Each row is a point on a landscape with many valleys, with its height.
A ball rolls from a point to whichever of its 2 nearest points has the largest drop for the distance, and stops where none of them is lower. Distance is the straight distance between rows; heights are no part of it.
kasum (h 42.7): [ 16  -8   7 -14   7  -7  -7   7   2 -10   1  -3  -3   7   9   2  -6  -9
  -3 -10 -16  -5  17  21   5  17   3  -7  -1 -11   2  -1  14  -1   3   8
  -2 -20   2  -6 -14  -8   6  -5  -5  -1]
Puli (h 67.8): [ 12  22  -1  11   4   3  -7 -10  -1 -14   3   8   4   4  -3  -2   8   4
 -14  13   3  21 -11   0  -6 -15  16   0   1  -6   3   1  -2   6   4  -8
   8   6  12  10  25   4  -4   6  -1   2]
Lat (h 40.3): [  3 -22  -3  10   9  -3  14   4  10 -14  -5 -14  -7   7  23  11   1 -13
  12   2  -2  -8  12   3   9  -8 -15  13   2   4  12  -6 -11  23   8   7
   4 -30   0 -21 -21  -3  -4  -6 -11 -17]
farid (h 77.2): [  5  -9   1  -4  -3   1   3   3  -7 -18  -6  -3   0  -8   0   6   8  -8
  -2   0   9 -12  -6  16   2  -6  16 -10  -7   9   8  10  -5   4 -11   4
 -10   5   7 -14   0  -5   6  -7   5   5]
fefi (h 59.5): [  5 -17   4   3   1  14   2   3  10   1   1   5  -7   7   7   9  11  -7
   3   1  10   2   1   7  -2  -3  -2  11  -3   7   1  -3  -4   9   1  -4
   9  10  11  -8   3  -6  -8  -4  -5  -6]
tigi (h 56.3): [  8  26   7   9 -17   5  -4  -2 -10  13 -11   5   4  -1  -9   4   1   4
  10   9   5  -4 -17  -5  -6   0   5 -21   8   0  -8   6   0   1  -1  -8
  -9   2 -12  16  21   7   5  -7   9 -12]
nede (h 62.9): [-11   6  -7  -2 -17   1  -6  -1  -4  16  -3  -2  -3  -4 -14  -3   6   4
   4   4   8 -10 -18 -18  12  12  11 -15   7  13   2   3  -5  -4  -5   5
   3   7 -18   3   6  -4 -11 -13  19   8]
dize (h 67.4): [  1 -10   0 -11   3  -4  -6   0   9   6  -2  -4  -1  -4  -2   1   0   5
   0  -1  -1 -10   3   0  -4  -1  -1 -10  10  -1   6  -8   0  -5  -4  -1
  10 -10  -6  -2 -18   7  -9   4  12  -2]
det (h 80.5): [ -2  -8   7   5 -13   5   2  -3   5 -10  -3   1   4  -3   3   1   5 -18
  -5   2  13  -3 -12   5  -2  -9  22  -3  -3   9  10   0 -11   1  -7   4
 -17   6   5   4   0  -6 -10   3  14   5]
Lon (h 40.9): [ -8   2  -9   7  10  12   9  14   5   2 -21   9   3   7  -5   6   0   9
   3  -1   9 -14  -6 -10   9  -5  -9   8  17   8  -4   1 -14  -2   5  -7
  22 -15   3 -23 -11   7 -15   3   2  -5]
Debo (h 54.8): [ -9   4  -3  -7 -14   9  -4   7 -16   6  -8 -15  16 -11   5   6   7   8
   9  -8   3  -4   0   2  -3   9  -3  -6  -8 -17 -12  11 -13 -15 -12   5
  -1  15 -13 -11   5  -9  -1  -9  12 -16]
bedeb (h 47.4): [ 13 -16   8 -16   3   7  -1  19  -3  -6   0  -2  -8   4   3   8  -2 -10
   7 -11  -6  -8  15  19   4  14  -3  -3  -9 -12   0   5   9   2  -3   6
   5   1   3  -9  -7 -14   6 -19   0 -14]
zofi (h 51.7): [ -3 -11  -1 -16  -8   3  -7  15  -6   4  -7 -11   1  -9   4  11   7  -2
  12  -8   7 -12   6   6   1  15  -3  -9  -9 -11   0   3   3  -3 -10  13
   1  15 -12  -9   0 -16   1 -22  14 -21]
Muv (h 64.6): [  7  19  -1   5   4  12   7  -5   5 -11  -9  13  -3   9  -2  -8  17  -2
  -6   3   5   8  -7  13   1  -5  11   0   9   7   3  -1 -11   0   6 -14
  10   1  20   1   8   5 -11  11  -5  14]
mepup (h 71.1): [ -2   1   6  -7  -7   4  15  -1 -16  16   0   4   1 -15  -3  -2 -13  -1
   1 -15  -7   1  -1   6 -15   3   7  -1   6  -6 -26   8   6   6  -4   1
 -31   1   2   7   2  19   0   6  -3   1]
kapod (h 71.7): [  5  -7   7  15   1   0  17  -7  -4 -13   1 -15  -2  -3  25   3   7 -18
   7   0  -2   4   5  14   2 -10 -17  22 -21   6   4   8 -16  12  -6   2
  -9   4   3  -5  -1  -6  17  -6 -13 -15]
Fup (h 57.6): [-11  13  -5  -3 -13   2 -12  -7 -12   6  -7  -9  18 -10   0   0   4  17
  -1  -1  -5   3  -4  -8   0  14   5  -4  -2 -10 -16  12   1 -14  -3  -2
  -3  11 -18   0  13  -3  -3  -6   0  -2]
vatop (h 54.7): [ -6  22 -19  -2  -7 -15   8   3  -4  11 -12  15   2   6 -15   0   1  18
   4   8  -8   5   1  -9   0   6  15 -14  18  -2  -9   1  18 -12  14 -17
 -17   5  -5   8  13  18   5  15  -8  20]
pusuf (h 30.9): [  3   7  13   5  -5  -3  36  -7  -2  -2   2  -4  -1   3  -4 -13  -7 -26
  -3  -6 -13   4  -1  12  -6 -12   8  18  12  -3 -13   9 -10   7   0  -5
 -17 -12   8  12   1  18  -2  11 -16   4]
nari (h 63.1): [  9  -4   5  -2  -3   3  -2  -4  -1   3   3  -2  -2  -5  -1   8   7  -1
   4   3   6   6  -1   3 -12  -8  -7   5  -6  -2  -5   2  -1   0  -7  -4
   4  18   4   4  10  -1   5  -3  -2 -14]
gemem (h 30.8): [ -7  11  -7  15  -2 -11  -9 -12   0  -5   1   4   9   3   0 -10  -5   3
  -9  11  -9   8  -5 -22   8  -1   5  -1  -9  13   8   6   1 -12  16  -7
  11  10 -15  19  10  -6   9   1  -1  12]
fovak (h 32.0): [ -1  -2   3   0   2  -6  10   6  -8  15  -8  12   7  -3   8   6  -3  -8
  -1   2   0 -18   6  -3  -7 -13  -2  16  16   1  -9  -3  -5  -9   5  -5
   2 -17 -10  -6  -5   6 -14  14   2 -23]
Doros (h 74.7): [ 18  -4   9  -8  -2   2  19  -8 -17  13   3   5  -5 -18   5   7  -7  -8
   6  -8 -12   0  -3  16 -10  -5  -5   3  -8  -5 -10   7   4   8 -13   2
 -22   9  -1   5   7   9  11   4  -6 -12]
Ruz (h 44.7): [  1  11  -6   1  13  10  -2  12  -4   9 -14  17 -11  10 -10  -4   7  19
  -2  -3   3  -9  -6  -5   4   3 -10  -7  13  11  -3   0   1  -3   4 -10
  21  -9   5 -11  -3   8   3  -2   1   3]
neri (h 70.4): [  0   3   0 -17   2 -17 -12   4  11  14  -5   5  -6  12  -9  -2   2   2
  -6  -7   1 -20   2  -1   3  18  11 -12  21   5   3  -7  18  -4   2  -1
  -2  -5 -13   8  -9  -1  -8   3   9  -3]
lazi (h 26.9): [ -2 -10  -1  -3  -2   0  -7   1   4 -19  -2  -9  -4 -10  17   6  14  -6
   8  -4  13   7  10   4   7   2  -2   5 -20   3  10  -4  -2   0  -4  15
   6  22   3   0   0 -17   7  -6   4  -1]
dipo (h 59.9): [-11  16   4  14 -21   8  -6  -1  -2   4  -6  -6   7   0  -6   0  -2  -4
   9   3   9   1 -16 -20   5   0  12  -9   2   4  -4   9 -12  -8   0  -1
   4   4 -18  12  12  -4  -5 -13  16  -3]
kerok (h 37.9): [  1  -2  -3   7   5   2  -1  -7   2 -15   5 -18  12  -8   9   5  -3   1
   1   4  -1  11   4  -2  -2 -21  -8   2  -6  -9   4   0 -22  -4  -5   0
  11  -8   1  -9  -9   6  -2   5   6  -1]
zimu (h 57.7): [-11  11 -12  -6  -4 -26  -5  -5  -4   2  -4  10  15  -3  -7  -4  -5   9
  -6  12  -9   2   0 -13   1   6  18  -8   9  -3   1  -1  16 -15   9  -5
 -15   9 -13  17   6   5  -2  16  -9  19]
buzos (h 66.0): [  0   9  -5  -4 -12   4 -16  -5   1  28  11  -8 -12  -1 -14   0   7  18
   9   7   9 -10 -11 -10  10   9  -4 -12   7  -1   7  -1  -1  -4 -14   1
   9  -5 -20  -1   2  -7 -11 -16  15  -4]
bato (h 70.5): [  2   6   0 -20  -2  -2 -10   7  -3  13   3  -1  -8 -13 -13  10  -6  19
  14   8   6  -6   5   2   2   6 -29  -2   3 -10   6  -7  15   0 -11  10
   7   4 -13  -3   5 -10   6 -10  11 -34]
ser (h 49.4): [ -4  -4  10  15   2  11   9   6   3 -10 -14 -13   4  -5   9   5 -13  -3
  20   1   4  -9  -6  -2  -1  -6 -20   1 -12   8   2   2 -16   8  -3  -6
   5   0  -2   2 -14  -1  11 -12   1 -10]
rigu (h 43.6): [  8  16   5  16  12   7  13   4 -12  -5 -13  13   4   3   0   1  -3   2
  -4   1   0  -2  -4   2  -2 -11 -10  12   6  12 -18   8  -3   7   7 -14
  -1 -14  14  -7   5  15   4   4 -14  -3]
Gofo (h 87.4): [-14  -1   6   5 -16   6 -13  -4  -4  10   3   6   2 -11  -3  -7 -11   2
  -9  -3   4   1 -18 -13  -1  12  11  -4  -6   7  -6   3  12   4  -6  10
 -24   6 -12  12   8  -6   3 -14  14   7]
Bib (h 72.7): [ -1   1  -1 -15  -6 -10 -19  -7  -2   5  10 -14   0 -15  -9   6 -10   8
   2   0   2  -2   3   0  -3   9 -16 -11  -6  -9   2  -1  25   1 -12  14
  -8  13 -16  -2   6  -9  11 -11  13 -21]
mut (h 23.3): [ -9  -1   8   1  -3 -10  25   0  -6  -7   4   1   4  -4  -4 -14  -4 -15
  -3  -2  -7   1   7  10   4   1   2  10   8   1 -11   5  -8  -2  -4   6
 -21 -22   6   4  -9  10   4  12 -18  20]
nudor (h 60.4): [ -6  11 -10  -4   2 -17  -1  -8  -3 -15  -9   0  15  -9  -9 -10  -2   7
 -11   9  -7  10  -2  -8  -7  -7  22   2   1  -9  -1   6   5  -6   8 -10
  -5  12   1  15  14  13   0   9 -20  17]
boke (h 70.6): [  8   7   5 -19   1 -10 -14   3   2  24   0   1 -16   2  -5   5  -6  11
   8  -4  -3 -20   0   7  -4  22  -3 -27  10  -6   4  -7  22   3  -7   1
  -4  -4 -13   9  -6  -3   6  -6  12 -18]
paf (h 26.8): [  6   5  -5  12  13  -5 -13  -7   1  -6   3  11   0  13   1  -6   6   6
  -8  14  -6   6  -1 -11   3  -4  -9  -4  -9  13  13  -7   8  -8  16  -8
  21   5   8   2   9  -5  10   3  -9  12]
mibe (h 39.6): [ 17  19   6  18   5  13  10   1 -19  -9  -7  14   6  -3  11  10   2   2
   0   5   0  13  -4   7  -5  -9 -11   8 -10  -1 -17   8  -2   7   3  -5
  -4   1  13   2  18   3   9   1 -11 -12]
tul (h 69.1): [  5 -13   4  -1   5  -6   6 -13   2 -13   9 -13  10  -5  20  -6   8 -11
  -5   1  -9   7  13  20  -5  -2  -7  22 -19 -10   2   2  -5   1  -2   4
  -6   5   5  -6  -2  -8   6   5 -19  -5]
veti (h 51.2): [  5  13  -3  -3  12  -3 -14  -4  11   7  -2  24 -13  16   2  -7  11  13
 -15  -4   2  -2  -5   8  -1   9   3  -3  10  14   8 -10  14   5   5  -8
   1  -1   4   1   2  -2   1  12   3   9]
bukun (h 36.8): [  4 -15   9  -5   5 -13   0   0   9  -7   7  -5   9   6   8 -12  -2 -19
 -14  -8 -12  -5  20  11   1  16   5   5  -6  -9   2  -8  13   1   8  12
 -14 -23   2   3 -20  -5  -3   6  -5  10]
gimod (h 60.2): [ -7  10 -11  -7  -3   0  -8   1  -7  14  -7   8   5  -2  -9  -1   0  26
  -4  -1 -10  -4  -3 -10   6  20  -1  -6   8   2 -14   6  12 -12   4  -4
   4  -1 -15  -6   6   5   2  -2  -6   8]
baza (h 28.4): [  7   7  10   1  -2  15  -2   2  -5  -1   7  13   0   3   2   3 -14  12
   5   4 -11   5   2  21  -3   9 -14  -7  -9  -4  -4  -2   6  -6  -2  -6
  -6  -1   6  -6   6  -7  20   3  -7   1]
gok (h 34.4): [-17   1  -9  17   2   5   4  -3   6 -14   0  -1   8   4   3 -10 -10  -3
  -9   0  -6   7  -7 -24  13  -2   0  14 -10  20   1   8  -9  -6  16  -1
  17   6  -2   1   2  -8   1  -2   3  16]
Laro (h 51.3): [ -2  14  -5   0   1  -4  10   6  -3  -1 -11  17   1  13  -8  -5   0   9
  -1  -2  -9  -4   7   9  -2   3   7  -6  13   2  -9   3   8 -13  14 -20
  -9  -6   6  -4   3  12  10  16 -17  18]
funu (h 61.5): [  7   2   1  19   3 -10  18   1  -1  -5 -19   3   4   7   4   4   9 -23
   5   9   8 -11   3  -6 -10 -20  -7  15   0  16  -3  -1  -4   0  13 -13
   1   1   5   9   6   7   1   3 -11 -14]
bilan (h 58.9): [ -2   4  -7   9   5  -9   5   2   8 -11 -20   7   8   8  -7   1  14 -11
  -1  12  12 -13   1  -7   3  -8   0   1   6  19   7  -4  -2  -9  16 -13
  13   1   5   0   4   1  -6   7  -5   6]
tefil (h 26.4): [  5  12   8  -1   1  -8   8  -1  -8   7  -2   8  10   0   0  -5  -6  -4
   2   3  -9  -1   4   2  -8 -11   3  -2  19  -8  -9  -4  -7 -15   5  -9
   3 -14  -5  10  -5  17  -9  20  -5  -3]
mevi (h 32.1): [  5 -22   3   6   8   0  -3  10  14 -11   8  -7  -8  12  15   4  -9 -18
   2  -4  -1  -1  12   0   7   1  -3   6  -3   2  11 -13   1  17   8  15
   5 -31   5 -12 -20  -7  -5 -11   7   0]
nebuz (h 60.1): [-15  -4  -5   2  -2   8   7   2  18  -1  -3 -13   9  10 -19  -6  -5  -6
  -3  -8   1  -2   0 -11   0 -10   5   7  15  -1  -6   4 -10  -5   8 -13
   9  -2   6  -7  -4  11 -16   5  -2  11]
Taveg (h 75.3): [ -3   0 -10 -13  -6 -15 -13  -8 -10  11   8  -5  -7 -13  -8   4 -14  20
  -5  -3  -9   2  -5  -8  -1  18   0 -18  -4  -2  -5   2  29   6  -5  11
 -15  10 -12   1   8   1  13 -11   7   4]
pedi (h 87.0): [ -2  -5   3   3  -4  -1 -20 -17  16   4  23 -10   4   6  -2  -4   5  -1
  -3  12   7  17  -1  -8   0  -5   6  -2 -10 -10  16 -11  -6  -5  -5   2
   5  16   1  17   8 -11  -9   6   7   5]
dateg (h 36.7): [-14   4  -5   3  -3   2  -5  10  -3  13 -13   3  10   0   3   6   0  11
   0   5   7 -18   0 -15   2   0  -3   9  12  -1  -7   2  -9 -13   4  -5
  14 -17 -19 -14  -2  -2 -12  -1   9 -20]
vigad (h 34.3): [  0  -4   5  -4   6   7  -4   7  -5  -7   5   3   0   0   2  -1 -10  13
   6  -5 -11   7  11   3   7  18 -13  -2 -14  -6  -7   1   8 -12   1   9
  10   0   4  -5  -7  -8  18  -4 -11  11]
gulit (h 32.2): [ 14   3   9   6   9  -7   7 -10  -8  -5   9  -2   7   1  13  -2   2 -10
   1  11 -11   5   5  12  -6 -19  -3   5   2  -7   3  -3 -15  -4   1  -5
   5 -15   6  -1  -7  10  -2  15 -11  -5]
vuru (h 84.1): [ -7   5  -2   0 -16  -3 -18 -13  -4  10  23 -16  -1 -10  -9  -1   3   4
   4   6  10  17  -5 -15   2  -2  -1  -6 -11 -12   4   0   1  -8 -15  13
  -2  21 -10  11  13 -13   0 -10  14  -1]
gugev (h 71.0): [  6  17  -1   3  -9   7   3   1  -9  -8  -9   4  -2  -5 -13  -2   6   8
  -4   2   6  16 -19  -6  -6  -4  20  -6   1   0  -9   8  -1   6  -2  -2
  -5  16  15  10  24   7   3  -7  -2  10]
parek (h 47.6): [ 12   8   2   5   8  -4  20   2 -11  -1  -5  16  -4  11   4  -2   4  -1
  -3   2 -13 -10   7  20  -1  -4  -3   4  10   4  -7   8   1  -1   9 -16
 -12 -20   9 -15  -2  12  13  15 -24   2]
Badit (h 84.3): [-12 -15   6   0  -8   7  -7   6  -2   0   1  -4   6 -16   3  -5 -13  -7
  -7 -14   3   1  -3  -7  -2  16  -2  -2 -17  -1  -6   0  16  12  -7  20
 -18   0 -10   7 -11  -3   5 -19  17   5]
Deto (h 54.6): [ -9 -19   7   8  -5  14  13   5  15  -6 -10  -8   0   3  -1   1  -4 -15
   9  -8   6  -8  -3   1   0  -1  -3  10  -3  13  -2   2  -9  11   2  -4
  -4   3   5   0 -11   2  -7  -8  -4   3]
Bub (h 45.1): [ -4 -11  -4  21   7   8  11   9   6 -16 -10 -13  -4   9  21  11  -1  -5
  20   5   5  -8   4  -3   4 -12 -21   7 -10  12  12  -6 -18  14  10  -4
  10 -10   7 -16 -14  -9   7  -9 -11 -12]
bug (h 65.5): [-10  -5  -9  11   3 -18  -6   0  -6 -14  -4 -12   4  -1  17   7  14  -8
   2  -1  13   0  13  -9  -5 -22   7  14  -7   3   5   0 -13  -4   5  -1
   6  12  -3   0  -1   4   4   3  -1  -6]
Kem (h 52.6): [  2  18   7  -3 -17   8  -2  -5  -2  15  -3  -5   4  -4 -11   1  -2   4
  12   3  -4  -4 -11   6  -9   8   3 -26  11 -15  -7   6  -7 -12  -8  -7
   2   1 -11  11   3   6  -4   1  13 -12]
bak (h 68.5): [  7   9  -2 -10   1  -5 -16   1   5  19  -7  -1 -12  -3 -10   6   1  21
   8  10   4 -18  -3  -4   4  14 -15 -16   3  -1   9  -4  15  -2  -6  -1
  15  -5 -17   0   3  -7   7 -14  10 -19]
Mosaz (h 63.9): [-11  -3  -2  -7   1  -5 -10  -6   7  16  11  -7   3   3 -16 -11  -2   4
 -10  -6  -3   1   3 -12  -7  -3   2   0  13  -6  -5  -3   3  -7   1  -6
   7  -4  -5   5  -7  14 -12   7   3  11]
Fisi (h 43.3): [ -6 -16  -3   1   9  13  -6  24   2  -8   3  -4 -11   6  17  14  -7   4
  12  -6   5   2  15  -7  10   2 -15   9 -11 -13   8  -6  -3   6   3  12
  22  -9   1 -20 -10 -22   1 -17   8 -21]
Fepo (h 84.7): [-13   3   4   1 -20  -1  -5  -7   6   6  -1   4  10  -8  -6 -10  -1  -8
 -16   0   9   2 -17 -11  -7   4  23   1   6   0  -2  -5   3  -3  -6   7
 -27   4  -5  15   6  -5 -16   5  16   6]
tarok (h 48.0): [  5  12   0  -6  13   0  -3   5  -3  18  -5  19 -17   9   0  -6   5  11
  -3 -11   4  -9   1   9 -12  -5  -6  -4  19  10  -5  -6   6   7   2 -12
   1  -9   2  -4  -3  13   5  11   2  -3]
zuv (h 81.2): [ -5  12 -10  -8 -12   1 -10 -17  -2  15  22  -8  -6 -11 -18 -13  -5  16
  -9   1  -4  23 -17 -10  -2   8   8 -12  -1 -14   0   1   6   0 -13  11
  -7  15  -2  12  17   1  -2  -5  11  16]
dazi (h 58.1): [  8 -29  -6   4   0  21  17  10   6   3   8   2 -13   8  10  19   6  -8
  13  -3   4   2   7   7   0 -11  -9   5  -2  -6   8  -5 -20  11  -1   1
  11  -1   9 -21  -8  -9 -13   0  -5 -14]
notog (h 89.8): [-12 -14 -10  -4  -3 -12 -14 -12  14   6  15 -10   1   2 -10 -11   4  -4
 -13   4   2   4  -1 -24   9   1  19   0  -4   4  14  -1   4  -3   3   5
   5  12  -7  15   0  -7 -13   1   8  17]
fipi (h 47.8): [ -8 -15  -5   1   8  12  -8  18   1  -3   1   8  -7   9   6   9   3   1
  -2  -5   6  -3   7 -14  15   6   2   5  -1   7   2  -3   1   1   7   9
  23 -10   2 -21  -9 -11 -12 -11   7  -2]
dima (h 74.2): [  3   6  -6  -1   1   0   7   2 -13 -14  -4   4  -8  -8  -8  -2   1   6
  -9   0   3   4 -13  12  -4  -9  17  -9  -1   7  -3  10  -2   9  -9  -2
 -16   1  16  -7   8   8  12  -2  -4  19]
num (h 54.0): [ -1   8   3  -4  12 -13 -17 -11  20   2   4  18   3  20   4 -12   2   9
 -20   6  -4  -5  -6   1   5  16  14   1   6   7  16 -15  14  -2  14  -6
 -11   6   2  16  -1 -10  -6  20  -8  11]
namib (h 12.8): [ 18 -12   7  -2  13   2  13   3  -2  16  13  12 -25  12   5   5   3 -12
   2  -4  -2  -6   2  15  -9 -16  -6   6   5   4   7  -7  -6  13  -5  -3
   3  -9  11  -8  -6   6   1   7   1 -14]
tinod (h 67.5): [-20   6   0  -6  -3  -4   4  -1  -8  19   2  -4   4 -10 -16  -8 -16   4
  -5 -13  -5  -2   0 -15  -9   6   3  -1  14  -6 -27   5  14  -3   1  -1
 -13  -2  -4   8  -1  18  -5   6  -3   6]
guze (h 23.2): [ 12  -5   7  -1  -1   7  22  -1  -5  11   8   5 -16   9  -3  -4   4 -17
  -3 -10  -7  -1  -4  18 -11 -14  12   9   6  -1  -5   7 -13   6  -8  -9
  -9   2  11   1   1  13  -3   8  -3   1]
peseb (h 91.8): [ -6   7 -16 -11   3 -12 -18 -17  14  14  12   0  -8   7 -15 -17  10  13
 -23   2   1  -2 -12 -11   8   6  23  -2  10   4  17   0   7   2  -1  -6
  -2  12  -6  10   7  -4 -14   5   4  17]
vutoz (h 78.0): [ -4   4 -14  -8  -6 -17 -12 -13  -6  23  24   1 -15  -1 -13  -9 -10  22
 -10  -1  -9  11 -11 -12   0  17  17 -22  -1  -7   4  -1  21   4  -6  11
 -23  10  -7  11   8   0   8   3  11  20]
Miniv (h 48.2): [ -4  10   7   0  -4  16   9   6   3   2 -11 -11   7  -1 -12  -3 -11   5
  11  -5  -7  -6  -9   2  -4   3  -3 -15   8  -7 -12  10 -17 -10  -4 -11
  12  -5   0   1  -9  12  -4  -1   7  -1]
dur (h 52.2): [-10 -18  -9   4   4  14  -7   3   5  -6  12   5   6  11  11   4  11  -7
  -9  -1   8   4  11  -8  11  -3   8   6  -4  -3   9  -7  -8  -3   9   6
  15 -10   8 -25  -8 -12 -25   8   7   8]
Toz (h 63.0): [-14   1  -8   2   5 -14  -5  -6  -2 -16   1 -14  18  -9   3  -8  -1  -2
 -12   1  -1  12   5 -14  -5 -18  14  14  -8  -8  -2   7  -7  -5   5  -2
   3  11  -2   5   6   7  -3   4  -8  10]
Lapup (h 81.1): [  0 -11  11   2   3   5   0   5  -6 -12   0   2   3 -13  14   2 -11  -6
  -4  -9   2  -1   2  10   5  10  -7   7 -14   6  -4   2   7  16  -8  15
 -18 -14  -3  -2  -8  -3  11 -13   3   4]
melip (h 32.5): [ -6 -22 -10   1   0  16   4   3  13 -18 -10 -18   1 -10   9  10   2   2
  11 -12  11   7   5  -8  15   2  -9   0 -14   5   8   1 -13  11  -4  15
   5  11   2  -7 -13  -8  -6  -9   6   9]
posot (h 64.2): [  0  -1   3  10  -6 -19   6  -5   1  -2  -4  -6   7   4   4   5   8 -22
   4   9   8  -2   3 -10 -11 -23  12  10   6   4   1  -1  -7  -5   7  -9
  -2  12  -5  18   5   6  -7  10  -2 -12]
Vus (h 22.9): [ 13 -16   8   0  13 -11   1   8   9  -6   6   3 -20  18   6   5   1 -21
   0  -2   3  -7   8  10   1  -4   6   3   4  13  11  -9   5  19   3   5
   1 -17  14  -4 -12   0   0  -4  -2  -1]
keb (h 46.9): [  7 -11   6 -11  13   8   8   8   7  -5  18   0 -15  -2  -7   0  -8  -1
  10  -5   5  11   9  21   5  -1 -28  11  -4  -5   6  -8  -1  16 -15  19
   3  -7  17  -9 -10   0  11  -5   0  -1]
Zeduk (h 39.5): [  4 -18  -2 -15   3  10   1   3  18 -11   5 -11  -8 -11  -4   3  -3  -2
   9 -10   3  10   7   7   9   9 -19  -4  -7  -4  11  -9   1  10 -12  20
   9   1   6  -2 -17  -4  -1 -10  10   7]
vuser (h 66.3): [  5   1   3  -8  -2   1  -2 -13  -1  -8   6  -5  13  -9   5  -3   5   3
  -5   4  -8  17   6  15 -11  -2   0  10 -13 -20  -4   6  -1  -8  -5  -3
  -3  20   5   4  12  -4   4   7 -15  -4]
Vor (h 61.7): [  1   5  -4  11   9   6   8  -8  11 -18  -6  -5   5  11  -1 -10   9  -9
   2   9  -1   5  -5   1   6 -13  -1   5   3  13   9  -4 -13   1  16 -13
  21  -3  22  -8  -1   6  -7   7 -15  17]
firel (h 43.4): [  9  17  -2  -4   2  10   0  -6   0 -10   3 -13   8  -6 -10   0  -6  11
  -1  -2  -8  15  -9   4  -4 -11  -3 -11   6 -13  -5   5 -14  -4  -7  -4
  14  -1   6  -1   3  15  -2   2   8   4]
seb (h 30.1): [ -2  -4   3  -3   5 -20   4  -4   1 -12   3   4   4  -5   2  -8  -7  -6
 -11  -1  -7  -3   9   6   3   6   6   3   1   6   2  -5   8  -1   2  10
 -17 -19  -2   6 -13   7   4  13  -7  20]
fus (h 35.1): [ 14  19   2  10  -6  17   5   7 -14   6 -10  16   6  -1   0  12  -4  17
  11   7  -5  10   0   6  -3   4 -17  -9  -7  -8 -16   8   7  -2   3 -13
 -11   7   3   5  23   3  19  -2  -8 -12]
fifub (h 77.9): [ 12 -13  12  -7  -3   3   3   2  -9   5   5  10   0  -9  12   4  -2 -10
  -6  -8  -2  -3   1  19  -7   8   2   6  -9  -2  -4   2   8   9 -12  10
 -25   3  -1   0   0  -5   3  -4   3  -8]
tago (h 38.7): [-10 -13   3   0   9   8  -3  18  -7  -4   4 -11  -2  -3   9   2  -6   6
  10 -11  -1   5  15 -13   9   8 -15   8 -18  -9  -6  -2  -7  -9  -4  15
  18   3   2  -5 -16 -12   6 -11   0  -1]
Gode (h 52.8): [ 11 -16   0  -3  10   6  18   8  -3  -1  17   0 -17   0   3  13  -2  -5
  16   7   4   9  11  12   0 -18 -28  16  -7  -8  10  -6 -12   9 -11  12
  11  -1  13 -17  -6  -5   4   1  -4 -21]
bedol (h 56.5): [ -1   4   0   1   9 -15  -2  -8  17 -10  -7  12  12  13   2  -9   8 -10
 -10  13   2  -9  -1   4   3  -1   8   7   8  14  17 -15   5  -8  15 -12
   0   3   7   8  -3  -5 -11  19 -12  10]
giriz (h 22.1): [  4  -5   2  -1   3  -2 -15   2   6  -6   1   2  -9   5   0   4  10   1
   3   5   6   1   4  -6   8   9  -2  -9 -13  11  12  -5  10  -5   4   3
  17  14   1   5   6 -17   9  -9   2   1]

Where does a ball stop that starts at each point below?
dima => tefil
Deto => namib
dazi => giriz
num => tefil
bug => baza
Fup => mut
buzos => tefil

For each start below, name every point that the ball comes to, in order.
Fepo => det farid dima gugev Puli Muv Vor bilan bedol num veti tarok Ruz Lon dateg fovak tefil
notog => pedi vuru zuv vutoz Taveg Bib bato bak
posot => funu bilan bedol num veti tarok Ruz Lon dateg fovak tefil
peseb => num veti tarok Ruz Lon dateg fovak tefil
